Each row is a point on a landscape with many valleys, with its height.
A ball rolls from a point to the lowest of its 2 nearest points, and stops where none of them is lower. Distance is the straight distance between rows; heights are no part of it.
zun: [ -3  -1  16  -1  -1   0  -1  -2   0  -2  -5  -7  -8   3 -16  16  -6  -3
   9  -8   0 -17   6  -1   0   6   3   1   9]  (h 349)
sike: [  2  -1  10   6  10 -12  12   3   2  -9  -3   4  -7  -9 -20   4   6   5
 -22   8  -3  -8  -6  -8  -6 -12  13   4 -17]  (h 634)
bel: [-12   2  10  -8  -6  -3  -1  -9  12   9  -3   7   7  10  13  -2   3  -6
   4  -8   2  11 -13  -2   1   5 -14   0  -9]  (h 245)
tavi: [  3 -13 -15   2  13  10   6  11  -1   0  -1  -2 -18   3  -2   1   4  -6
  18  -1 -16   4  12  -7   1  -5   4  -2   3]  (h 238)
mineb: [  2  16   5  10   4  -2 -13  -4  -8   1   2  -3  14   0  -2   4  -5  13
  -3  -3  -8  -5   9   2   8   6  12 -15   5]  (h 339)
bimav: [  7  -5  -4 -10   4  -7  -9   0   3  15  13   2   6  -2  13 -13  -4  -5
 -21  -2  11   8  -7   1 -12  11   5   0 -10]  (h 295)
Reg: [ -2  -7   0 -20   2  -4   6  -1  12   0  -1  -9 -18   6 -11   7  -2 -11
   3   2 -10 -10  13  -6   2  -6   0  -5   7]  (h 390)
Belo: [  2  -6  -9 -10  -8  -3  11   2  13   5  -1  -6  -5   2 -10   5  -6 -12
  17  -2 -10  -6   8   1  -4  -4 -11  -9  11]  (h 320)
Lanal: [ -6  16   7  10  -6  -7   7   1 -16   4  -3  12  -6   5   7  -6   2  12
 -14  -2 -12 -23   0  -8   8  10  10   3   6]  (h 608)
kisu: [ -3  -9   1  14  11   2   7   5  -4  -7  10   6 -26 -11   0  -3   4   2
   0   7   0  -9  -2  -8   7   1   0   7  -9]  (h 561)
rarug: [  8  13  -3   7  -6  -9   9   4  -4 -12   2   8  -8 -20   2  -4  -9  13
 -11  12   2  -7 -10   1   3 -16 -14  -3   0]  (h 352)
gev: [  3 -12 -12  10   0   3  -5   4   0  14   5   0   0  -8   1   8  -6 -12
  25   1  12   2  -3  16  10  14  -5 -10   2]  (h 193)
lisan: [  1 -13  -7 -14   0   9  -4  -5  -7   9   4  -4 -12 -12   2 -11  18 -18
  14   6   4   4  -3  -3   0   3  -5   3 -11]  (h 314)
simu: [  5 -19  -6 -17  11   1 -11   8   7  -3   2  -9  -7   2   0  -8  -1  -7
   0   7  -4   8   2  -5 -15   2  11   1   1]  (h 822)
ziruv: [ -8  -2   0 -17   0  -9   4  -7  -8   8  -5  -1 -10   0   9  -2  -5  -8
  -8   3  -5  26  -6   1  -3 -11   6   4  -6]  (h 654)
Nubi: [-12 -10   6  -8  -4 -15  -5  -6  14   1  -2  -8  -3  18   3   7   0  -5
   7   2   1  19   1  -3   3  -6  -7  -5   2]  (h 775)
Sifu: [ -1 -17 -16   5   9   6  12  14  -1 -11  -6   3 -12   2  -8  -1   4 -11
  19   9 -14   1   0  -6 -11  -8   0  10   7]  (h 273)
fer: [  5  -5   1   4   1 -10   8   0 -14   0  -5   5 -10  -5   0   2  -4  10
 -10   8 -11 -15  -6  -7 -16  -1  11   9   1]  (h 92)
baraf: [  8   7 -14   3  -2   2  -1   0  -8   6   1   7  15  -1  13   4  -4  -9
   6 -14   3   4   3   0  -4  22   9  -9   8]  (h 131)
Mufe: [  4   3  13 -15   3  -5  -5 -14   8  12  -7  -3  -9   5 -10   0   5  -9
  -5  -8   4   2   4  -1  14   2   7 -11 -10]  (h 419)
Gel: [  0   2  13  10   1  -6 -15   5   3  18   0  -6  11  -9 -22   3   3  -6
   2 -24  -4  -7  -1   5   9   8  10  -8  -6]  (h 426)
datam: [ -1  12   1  10 -14   0   6   5 -10 -10  -7   6   3   0  15  -3   8  15
   0   3  -5 -15  -6   2  15  -7 -10  -1  11]  (h 186)
ziv: [ -1   0  14  14  18  -4  -1   1  -3 -10  -5  -3 -19   1 -10  -1   6  11
 -14   6  -4   0  -1  -7   4 -15  13   5 -18]  (h 645)
vof: [ -9   5  13   9   1  -4   3  -1   2  -7  12   3 -27  -6  -4  -5  -5  -1
   5   5   8 -14  -4  -1  11   0 -10  -1  -9]  (h 547)
Vak: [ -2   0   0 -16   2  -9   1  -5   2   8  -1   0  -4  -2   2   0 -11  -8
 -17   4   0  21   3  -3 -12  -2  16   7   5]  (h 688)
rukab: [  1  -4  15 -13  -2   5  -5  -8   5   6   7 -12 -18  -5  -6  -5  10  -9
   9  -6   2 -17   2   5   8   1  -9 -10  -8]  (h 188)
gomup: [ -2  10   6  13   0 -14  -6   5 -22 -10  -1   3   3  -9  -9   4  -5  15
 -14  13   3 -12 -15  -3  -5  -4   1   6  -3]  (h 503)
Sifem: [ -8 -14   5  -5  -2   8   1   2   3  -5   4  -6   0   2  -4   5   6 -17
  18  -7   4   2   4  -1   0  10  -7   7   0]  (h 252)
Zona: [ -4  13  11   9  -1   4  -8   0 -10  -9   3  -6  14   5   5   3   1  14
  -6   0   6  -5   5  11  18   5   2  -8   5]  (h 317)
Kife: [  6  -1   5   0   4  -3  -7  -6  -6 -13  -4  -8   7  -3  -4  10  -7  16
  -7  12   5   8   0  -5 -14  -7   8   1   4]  (h 262)
supal: [ -2  -3   9  -2  12   1  -3  -3 -14  -6 -13  -3 -23  -2  -8   2   3   0
  -1   6   0   9  -4  -9   0 -12  13   5 -10]  (h 665)
veku: [ -5  -4 -13   8   0   1   2  19  -5 -15   4   4  18   3  -1   3   4  -2
   9   2   5  10  -6   8   9  -3 -24  12   6]  (h 740)
Nelom: [  1  -4   7   0  -6   1   2  -4  -3 -12   0  -8   1  -3   8   3  -2   9
   1   5   0   6  -3  -3 -11  -9  -5   5   3]  (h 187)
tud: [ -7  -4   9  -5  -6  -1  -6  -3  19  16   0   5   1   4  11   2  -2 -19
   7 -17   1   7  -7   9  11  10  -8  -8  -3]  (h 194)
mufim: [  1  -3   3 -13   2   3   4  -5  -4  16  -3   3 -12   3  -2  -3   7  -5
  -1 -13   7   0   0  -2   7   4   3   5 -12]  (h 387)
mamuv: [ -6 -11  -6   6  -2   7   8  12 -12 -15  -1  -3  24  13  -1  -3   7   2
  -3   4   1  -9   1   3 -10   6   2  16  12]  (h 791)
topos: [ -9   4  15   1   0   1  -5  -5  10  16  -1   1   0   1   8   1 -13  -6
  -1 -17   8  -1  -4  16  21  14   0  -8  -3]  (h 232)
gesu: [  4 -14  -9   9   9   8   0   8  -5   2  -1  -7   4  15  -3   0   6  11
   3   0  -5 -21  12   0  -4   9  11   4   2]  (h 430)
Megin: [  1  12   6   9  -8   8   5   8 -23 -12  -2  -1  10  -5  17  -4  15  15
 -11   5  -8 -11   3   1   1  -3   5   4  15]  (h 127)
veb: [ -4 -10   1  -8  -3  -5  -8   1  19   5   8  -1   1  -1   8  -3   8 -28
  14  -3   6   6  -5   6   0   9 -14 -12  -7]  (h 139)
vimol: [  1  -8  -5  -2   5   1   9   7  -9   0  11   1 -11 -11   3  -5  -7  -2
  -1   5 -10  -4  -4  -1 -15  -1   1   9  -5]  (h 162)
pep: [ -4  20   5  -8  -4   2  -1 -13   3  10   2  10   2 -12  -2  -7 -13  10
 -12   3   3   6  -3   0  -3  -2  -1  -2   0]  (h 433)
desof: [-10  -4  -5  -2  -4   3  15   9  -5  -9   7   2  -4  -7  -7   3  -3  -3
   3   2  10  -3  -4   3  -1  -5 -19  12   1]  (h 770)
tos: [ -6  17   0   8   0  -1 -10   5 -14   4   7   2  16 -12 -19   6  -5   1
   6  -9   2  -3  -6  -4   2  10   3  -6  -6]  (h 546)
Gam: [  1  30  12  16  -1  -4   3  -2 -12 -12  -2  10  -3 -12  -9  -7   3   6
 -11  -4   0  -8  -8  -6   5  -6   0   4  -8]  (h 398)
nidaf: [ -2  10  12   7   3  -2  -5  -2   8   6  -2  -4  11  -2 -24   9   7  -2
  -1 -21  -3  -3   9  -3  12  -1  16  -7 -12]  (h 441)
napo: [ -1  13  -2  -3 -15   3  -1  -7  -6  -3  -6   4  17  -4   5   4  -4   7
   1   1  10   6  -3   4   2   5  -4   1  13]  (h 496)
ketu: [  1  13  -5  12  -6  -7   8   6   4 -14  -8   5  -3   1   6   2  -1  11
  -6   0  -3  -7   0   2  22 -17  -8   5  11]  (h 231)
Relud: [  4  13  -9   1  -8  15  18   0   9   1  -8  12   1 -10   2   2  -2  10
  -5   5   0  -3  -3   3  13 -16 -12  -3   0]  (h 302)
rezo: [ -5  -5  11  -3  -2   6  -1  -1  10 -14  -4  -7  -9   6   0  10  -3   7
   5  -3 -10 -11   7  -9  -7   1   4   5  16]  (h 293)
fesor: [ -1   4  -2  -7  -9  -2  -5  -5   5  14   2   1  16   7   9  -4  -7   9
  -8   5  11 -11  -4   5  -1  18   0  -5   3]  (h 375)
laki: [-10   2  13   5   0   5  -3  -4   2  -3   8  -4  -2  -2   1   5 -12  -1
   6  -8  10   0   2  15  19   7  -7  -8   2]  (h 266)
giz: [  8  16   3  -5 -11  -2   3  -1 -13 -10  -6   5   4 -21  -4   3  -5  11
 -11   9   9  -2 -10   3  -6 -15  -9   9   6]  (h 407)
Zonup: [  5  -7  -3  -7   9  -5 -13   0   8   7   9   2  -6   6   9  -5   6 -12
 -15 -11  13  11   4  -4   1  10  10  -6  -7]  (h 288)
diz: [  0  -1  10  11  14  -5 -15  -2  -7   7   2  -1 -18  -5  -9  -2   9  11
   0   6  -2  -8  -7 -13  -3  -3  12   6 -18]  (h 660)
Kodin: [  8   1  -7  -3 -10  -5  -5 -15  17  15  -8   6  10   5  23  -1   1   9
  -4   5   6   6  -2  -1 -10   4   4 -11  -4]  (h 233)
Kelo: [ -3  -1 -12   3  -5  13  13   1  -7   5  -8   9  11   9   4   4   5   1
   2 -10   5   3  -2   6  14   5  -2   4  -3]  (h 473)
Suko: [  0  17   2   2  -7   1  -4  -6 -17   5  -7   4   6  -6  -7   7 -11   8
   3   0  10  -3 -12   1   6   7  -2  -6  -1]  (h 526)
Sumub: [ -2  -9 -21   9   4  -3   3  13  -8 -10   1  -2  14  11   0   2  -7   0
   2   6  10  11   2   7   4   0  -3   8   6]  (h 726)
Rupa: [ 12   3  -9  -4  -5   2 -11   1   7  16  11  -1  13   5   6 -11  -2   4
  -8  -7  -4 -11   9   3  -5  16   0  -7   8]  (h 394)
bisim: [  6   3   7  16  -2   4   1   3 -16 -21   4   0   0 -11  18  -2   3  17
  -8   6 -14 -10  -5  -1 -10  -6   1   4   5]  (h 69)
lak: [-13  -1   4   3 -10   0  10  10  -8  -6  -6   1  21  13   5  -1  19   9
  -6   5  -4 -15  -3   4  -2   2 -11  15  10]  (h 803)
Nes: [  3  -1  -8 -18 -10  -7  -8  -5  25  10   3   0   0  -1  14  -7   5 -19
  -1   0   2   8  -5   0  -4   3 -12 -21  -5]  (h 75)
mudi: [  4 -16  -7 -18   5   5 -17  -9   0  -2  -1 -10 -10  -8   5 -12  21 -23
   1   3   2   2   5  -4   4   7   4  -6 -10]  (h 286)
tutif: [  5  -9  -7  -6  12   4  -1   1 -12  -4 -12  -5 -14  -1 -17  10   2  -6
  11   9   1  10   1  -9  -1  -3  10  -1  -3]  (h 689)
Kadef: [  5 -17  -4   3   2   9  -8   6   5   6  10  -9  -4  -8  -4   3   7 -23
  26   4   9   1   1   6   1  14  -4   3   6]  (h 242)
suv: [ -2 -11   5 -17  -4   1  -1  -3  15  -3   4  -9   2   4   1   0   8 -22
   2  -8   1   5   9  -6  -4   8   1   0   2]  (h 205)
mag: [-13 -10   2  -7   5  -3  12   2   9  -3   5  -4 -11   0   2  -7  13  -7
   7   9 -11   2  -1   1   0 -12 -20  -2 -14]  (h 489)
sanu: [  1 -11   7 -15  11   1 -16   8  14  -8   7 -12 -11   2  -6  -3  -7   6
  -4   7  -5  -9  -2  -8 -21   3   3   2   6]  (h 837)
Bofa: [ -2   6   1   3   2   2   6   0   2  -9  -3  -2  -1   6  -3   8  -4  12
 -12  -2   9   0   7   6  16 -11  -4   5   3]  (h 277)
katil: [ -4  -3  -4  -6  -3   0  13   3  14 -10  -4   0  13   5  -7   4   0   1
 -17   3  15  13  11   6   7 -11  -2  11   6]  (h 322)
dapa: [  8  -3   7 -12   1   3   0  -5  -1  -1  -3  -4  12  -2 -17   2   6  -2
  -9  -1  11  -9   5  -9 -18  11  10   4  -1]  (h 606)
tama: [  3 -14  -2 -21   3   1 -11  -4   9   0   3  -9  -7   6   8 -13  14 -21
 -16  -7  -5   8   7  -5   1   5   5  -4  -2]  (h 255)
dulon: [-15   1  -4  11  -5   2   6   4 -20   3  -9  11   2  11   6   3   6   0
   8 -11  -8   2  -7   1  13   4  -6  16   5]  (h 494)
naza: [ -4  -9 -13  -3   0  -7  16   3  15  -7  -7   4  19  12 -11   0   1 -10
  -5   7   3  15   9   4  -6 -10  -1  12  11]  (h 308)
dema: [  3  -9  12   1 -11   3 -12  -9  -1   9   4  -9  -1  -1   7   3   0  -5
  20  -9   5  -6  -6   4  -5  15  -9  -5   1]  (h 220)
zapa: [  7  -8 -13   0   0   5  10   1  -2  11  -8   4  13  15  -2   0   6  -8
   3 -15   4  -3  11   2   6  14  11   2   3]  (h 461)
voba: [ -2  13   4  -6 -17   2  -6 -19   5   5  -9  17  11 -13   5  -1  -6   9
  -4   7  13   9   3   1  -6  -1   0  -3   8]  (h 463)
pob: [ -5  21  -4   1 -15   9  -2  -4   0   8 -20  15   5  -1  12  -2 -10  11
  -7   4  -1   9  -5   2  22 -13  -2  10   8]  (h 685)
reset: [  4  26  10  18  -3   2 -12  -3 -12 -13  -6  -1   9  -7 -11   8   0  14
   3  -3 -10  -5   3  -7   5  -6   9  -9   5]  (h 361)
fotus: [ -4 -11  -1  14   5  -1  15   5  -2  -3   2   6 -14  -1   8   0  11   6
  -8   1  -8  -4  -3   0   2 -11  -4   8  -9]  (h 572)
lifa: [ -1  10  14  17   6   7 -12  -3  -4 -15   4  -7   3   2   5   3  -6   5
   1  -8  10   9   7  16  21   1   0  -7  -1]  (h 296)
Dazim: [ -2   6  10  11  -8 -13  10  -3 -12  -5  -6  12  -9  -2  11  -8   1  10
 -18   3  -2 -13 -11   0   6  -3   1  13  -1]  (h 595)
Zed: [  0 -12  -1 -11   0   8 -11  -2  -8  17   5   0 -12  -2   6 -10  15 -16
   2  -9   3   9  -5  -5   0  12   3  14  -7]  (h 350)
Kozen: [ 13   6 -17   5   2   3  -1   3 -10   1   0   0  20   4   4  -1  -8   5
   6   7   0  -1   9   1  -6  13  12 -12  14]  (h 103)
luto: [ 13  -2 -16 -11   4   7  11  -1   0   5  -6  -3  -6  -2  -1   1   2  -4
   9  -1 -14  10  14  -8  -5  -7   4 -10   5]  (h 185)
geb: [  5  -4   9  12   6   0 -11  -3  -6   7  -3  -2 -24   1  -7   9   5   6
  15   0   0 -14  -1  -7   6   4   6  -1  -5]  (h 677)
Fomu: [ -1  -4  -5  -6  17  16 -13  15  -3  -3  10   2 -13  -9 -11  -2  -7  -6
   9  -3  -8  -5   2  -8 -10  13   5   9   9]  (h 465)
Tovis: [ 13   1 -16  -1  -2  10  14  -3   4   0  -6   3  10  -1   4   6   3  -5
  11  -3  -3  14  10   3   3  -6  -3 -18   4]  (h 236)
dined: [  5 -13 -16   8  12  -4   1   5  -2  -5   2  -4  12  10   2  -1  -6  -1
  -5   5  11  10   6   1 -11   5  15   3   2]  (h 717)
Giv: [  5  19  -6   5 -14  -3   0   1  -4   4 -16  16  -2 -14  15  -6  -6  19
 -11  12  -5  -3  -8   6  13 -22  -3   7  10]  (h 703)
rane: [  6  -4  -1  17  11  11  -8  10 -14 -16   2  -1  -6 -12   5   3   2  20
   3  11 -11 -15  -4  -6 -13   4   7  -3   2]  (h 17)
vopa: [  6  -3 -16   9  -7   0   1   3  -3   9  -5   4  12   3   8   8  -8  -6
  16  -6   9   2  -5  11   4  16   1 -13   5]  (h 155)
malom: [ -6   1   9  -2  14   6 -18  12   7  -8   5   0 -13  -7 -19   6  -5  -3
   7  -8 -11 -14   0 -10  -5  10   9   2   5]  (h 437)
Bos: [ -4  -4  -7   1  -1   7   4   7   0 -13  12  -5   3  -6  -4   6  -6  -5
  12   5  10   9  -1  10   4  -1 -18  -3   3]  (h 756)
Relo: [ -5   2   3   3  -4   2   7  -4  -1  -1   3   2  15  -1  11  -3   5   6
   4  -2  -8   9  -6   1 -12  -3 -16   5  -1]  (h 253)
fum: [ -9  11 -10  -2 -11  17  12   4  18   1  -2  12  19  -5   2   1 -10   2
  -2   3  -3  -1   4  10  14  -2 -15  -2   8]  (h 271)
Tope: [  2   7   0   4  -2   0   3  -7 -10   0  -8   4  -8   5  10  -2  -3   7
   4  -7   0  16  -5   2   9  -9  -1   0  -3]  (h 642)
mivo: [ 10  -8  -7  -8  -6  -7  -2  -5   8   4   7  -4  12   1   9  -8  -2  -2
   0  10  17   1  -9   3 -23   4  -6  -4  -5]  (h 215)
vini: [ -9  -4   1 -21  -2  -5   9  -5  10  -1   1  -7 -15   2   0  -6   9 -14
   0   0 -19  -4   7  -5   0 -12  -7  -2  -3]  (h 448)
Raris: [ -2   0  11  -1  11  -1   1   1  -1  -2   2  -2  -1  -1 -16   4   6  10
 -14  -3   0 -14   4 -11  -6   1   8   5 -10]  (h 622)
bis: [  7  -5  -1  -9   9 -11  -8   1  -3   2  -3  -1  11  -1 -17   1  -4  -5
  -9   6  11   8  -6  -9 -22   6  20   5  -6]  (h 582)
Lek: [ -8  -5   6   4   0  -7  -4 -10   2  10   2  -5   7  15  24  -6   6  18
  -3  -4 -14   8   0   0  -5  -2  -2   4  -4]  (h 319)
Ritum: [ -3  35  12   4  -3   7  -2  -9   1  -3   0   9   5 -10  -9  -8  -5   9
 -13  -4   6   3  -4   0   7  -5  -3  -2  -8]  (h 412)
Nifor: [ -4  -1  -4   2  -4  -5  11   2 -10   4  -4   6   1   5   8   6  -3   3
 -17  -1 -17  14   1   9  -4 -11  12  21   4]  (h 584)
dur: [ -4  -2   7   2  -5  -4   6  -7 -11   6  -6   5  -3   3  14   0   3   3
  -5  -5 -13  19 -11   3  -5 -11   4  15  -7]  (h 614)
gefa: [-10   4   2   8  -3   3   7  12 -19 -14  -6   8   0   0   9   3   7   0
  -8 -13  -7   3  -6   1  10  -7  -1  27   9]  (h 524)
fasit: [ -2  11   4   0   7  -3  -2   0  -6  -9   7  -3 -11 -10 -14   5  -9   4
  -2   7   0   3   0  -7  -2 -11  -1  -9  -4]  (h 321)
zakeg: [  6 -17  -8   2   6   3  16  10  -1  -7  -3   3   7   7  -6  -4   5  -8
   7   6 -11   2  -1   2 -18 -12   2  15  -1]  (h 249)
lavol: [  3   1 -13 -14  -5  -9   1  -2  30  15  -2  11  10   6  12 -11   3 -20
  -8   4   6   7  -5  -1 -12   0  -3  -8  -4]  (h 132)
ronuv: [  5   2  -7   2   7  -7 -18   7  -4   7   6  -1  15  -5 -18   2  -2  -7
   1  -4   9   3  -3  -9  -7  15  11  -5  -9]  (h 559)
nuru: [  5  -2  -7  -4  -3 -10   5 -10  25  11  -8   8  17   6  13  -6   9  -3
  -4  13  -2  14   3   2 -16  -4  -3  -6  -6]  (h 184)
zeti: [  0   4   2  -5   7   1  -8   2  -7   6  14  -3 -10 -11 -10   0  -6   1
   5   0   4  -5  -2  -5  -1   4  -6  -6 -10]  (h 281)
gana: [  0 -13 -12  -8   3  -5  -1   2   4  -1   4  -4  -3   2   6  -4   0 -14
   9   6   1  18  -1  -3  -6  -1  -1  -4  -4]  (h 810)
Zus: [ -4  -7 -14 -14   2  -6  14   5  15   5  -1   0   6  13 -10  -3  -4 -18
   8   1  -6   9  12   0  -5  -6  -6   0   8]  (h 250)
gimes: [ 16 -15  -9   3  11   7 -12   9   2   9  11  -8  -3   4  -7  -6   4   1
   6   2   0 -16   8  -1  -6  10   3   2   0]  (h 415)
ludo: [  0  27   9  16  -5  -9  -2  -5  -4  -2  -1   6  -1  -8 -14   1  -3  11
   3  -3  -9 -10  -5  -9   2  -6   2 -12  -8]  (h 382)
lub: [ -6   7  17   2  -4   0   3  -5   8 -20  -1  -3 -17   1  -2   4  -6   1
   0  -3  -5  -5   9  -6   4 -12   0   4  12]  (h 235)
nop: [ -5  -5   0  16   0 -15  14   0  -2   3   0   8 -19   6  10  -9  -3  17
 -14   4  -3 -12 -10   1  11  -4  -1   5  -9]  (h 583)
Lalum: [  3   9   1   3  -9   2   7   2 -26  -3  -1   4  11 -12   0  -1   0   9
  -8   9   6 -15 -14   2 -12   4  -2   8   2]  (h 466)
bep: [ 15   2  -9   4  -3  -1  -5  -9   9  15  -6   0  10   4  12   7  -1   7
  -1  -1   7  -1   3   5   3   9   8 -25  -2]  (h 264)
lagi: [  2  -1 -17 -10  -1   3  14   5  19   5   9   7  14   4  -4  -7  -8 -19
  10  -5   3   4   2   7   0   4  -8  -6   3]  (h 200)
zot: [-10   1   6  -7  -8  -6  -3 -10  14   8   2  -2   9  12   8   1  -4  11
  -7  -2   7  -2   8   4   1   4   0   2   7]  (h 340)
tobo: [  5  -5  -4  -1   0   7   9  -3  -4   3 -12  -2  14  11  -5   5   9   6
  -7  -6  -3 -13  15  -2  -3   8  16   8   8]  (h 446)
Subi: [  9  -2  -9   9   7   6  -5   5 -19  -6   3  -6  10  -4  -1   2  -5  14
   5  10  -5  -7   3  -4 -11   6   5  -6   8]  (h 63)
Nemop: [ 15 -11 -18   3  15   3   3   6 -11   1  -5  -1  -1  -1 -13  -1  -3  -6
   7  10   7  11   2  -3  -9   0  16   2  -2]  (h 705)
Fabo: [  7   0   8  16   2  -3   0  -7  -7  -4 -13  -8 -20   8  -1  13  -1  10
  15  -3  -3  -8   3   0  12 -10   2  -8   2]  (h 697)
Puve: [-18   3  12  -3  -8  -7   0 -13  16   7  -4   4  12  16  15  -6   1  10
  -9  -3  -2  11  -5   3   2  -3  -8   8  -3]  (h 292)
fiz: [  5 -11  -7  -7  -1  -7   0   3  -2  14  14  -1   8  -1   8 -16  -8  -3
  -6   6   6   2 -12  10 -20   4  -1  11 -11]  (h 263)
ripu: [  9  -8  -2  -6  -9  -2  -8  -4   3   2   8  -8   5   1   3   2  -5   0
  13   2   8  -3   0  -2 -15   8  -7 -10   3]  (h 159)
fuz: [  4  19  13   5  -4  -1  -2 -15   6   4   1  -2 -15   6   5  -5  -6  16
  -1  -2  -4 -10   6   4   5  -8  -2 -10  -5]  (h 21)
meno: [  4  -8  10   5   7  -4  -9  -3   6   6  -4 -15 -17   2  -8  12  -4  -1
  16  -1  -3  -3   9   9  11  -5   2 -19   1]  (h 720)
Kini: [-17  -6   1   0   1  -1   4   3   5  -2  14  -1 -25  -4   1  -1   1  -6
  12  12   6  -4  -4   2   7  -8 -17   3  -9]  (h 521)
lami: [ -5   0  -8   2  -2   7  16  11  -7 -13   4   3   9  -2  -3  -2  -1  -2
  -4  -2  -6  -8   5   0  -7  -2  -5  15  11]  (h 783)
lesab: [  4  -5   8 -10   2   1 -21  -3   0   9  13  -8 -14  -9 -10  -4   5 -14
   4  -2   4  -3  -3   0   7   9  -5  -7  -5]  (h 237)
fiden: [ -4   1   2   8  16   2 -12   5  -4 -14   9  -7   3  -7 -16   6  -6  11
  -3   8   2   4  -2 -10  -6  -4   6  -2  -9]  (h 316)
doman: [ -9  14   1   3 -12   4   1  -4   1   4 -15  11   6   5  13   1  -7   3
   4  -4  -5  19 -16   1  16 -11 -13   7   1]  (h 666)
daf: [-13 -11  -2 -11   6  -7  -4   1   5 -13   1 -10  -7   6   3   4  -5 -12
   3   7   6  24   4  -5  -1  -3   7   1   3]  (h 797)
kezi: [ 19  -3 -15   3   2   3   3  -1  13   6  -1   4  10   5  13   2   8 -12
   7  -7   5   6  10   3  -5   7   5 -21  -2]  (h 261)
Giti: [  4  12  -2   4   0   7  21   1   3 -14   7   4 -13 -14   5  -5   0   5
  -5   2  -4  -3   4   0   7 -18 -13 -10  -4]  (h 326)
Vep: [  3 -20   0   2   5   9   5   7  -6  -3   6  -2   4  -5   6  -7   3  -6
   5   4  -7   4  -6   2 -23   2   3  16  -6]  (h 207)
kod: [-13   8  -3   0 -13   8  11  14  -3   1   3   1  19  13   5  -5  10   8
  -6   8  -2 -20   5   8   7   4  -7   1  12]  (h 813)
det: [  2  22  16   2  -6  -7   3 -11   3  -8 -10   0 -18   4  -7  -3  -4   6
  -6   4   5  -1   1  -2   7 -14  -2   3   0]  (h 137)
Nal: [ -4 -10   4   4  -3 -10  -9  -6   7  10   0 -10  -7  15   5  10 -10   6
  14  -4  -4   5   4   7  11  -3  -3  -9   4]  (h 746)
foge: [ -6  -3  -3   0   5   3   5   8 -13 -10  -1   2   2  -3   4   4  -6  -3
  -9  -6  -2  22   0   1   3  -7   5  19   6]  (h 554)
zita: [  2   3  16   0  11  -2 -10  -8   5  -2  -3  -6   1   6 -13   7   5  -2
  -2 -11   5   5   8  -5   9   4  16  -6 -10]  (h 443)
Sig: [ 24  -9  -7  -2   5   5 -19   3   8   8  14  -5   4   3  -7 -10   2  -4
  -7  -4  -1  -6   7  -1  -6  10   1 -13  -2]  (h 404)
nor: [-11   8  -7  -7  -4   5  15   5  18  -6   6  10  19   2  -4  -1  -9 -12
   2  -2   2  13   2   7   2   2 -19  -1   6]  (h 234)
Misol: [ -1   1  12  -8  -6  -3   3 -12   6   4   0  -6 -16   3   1   0  -1   3
   7  -2   1  -8  -1   1   3 -10  -8 -10  -7]  (h 117)
nebuf: [  2  -3  13   1   5  -5 -16   7   7   6   3  -9   0  -5 -27  10   0  -6
   4 -10  -7 -18   3  -3   0   7   5  -6  -1]  (h 399)

Call two points neighbours if one is among the 2 nearest of the other. Go from one point of each pair to the other, from neighbour to neighbour, staying as low as possible. Name the highest point that can't be avoided.
rane, ripu | Sifem
Nelom, lagi | zita
fuz, luto | fasit
luto, tud | bep
ripu, lagi | katil
luto, fer | Sifu
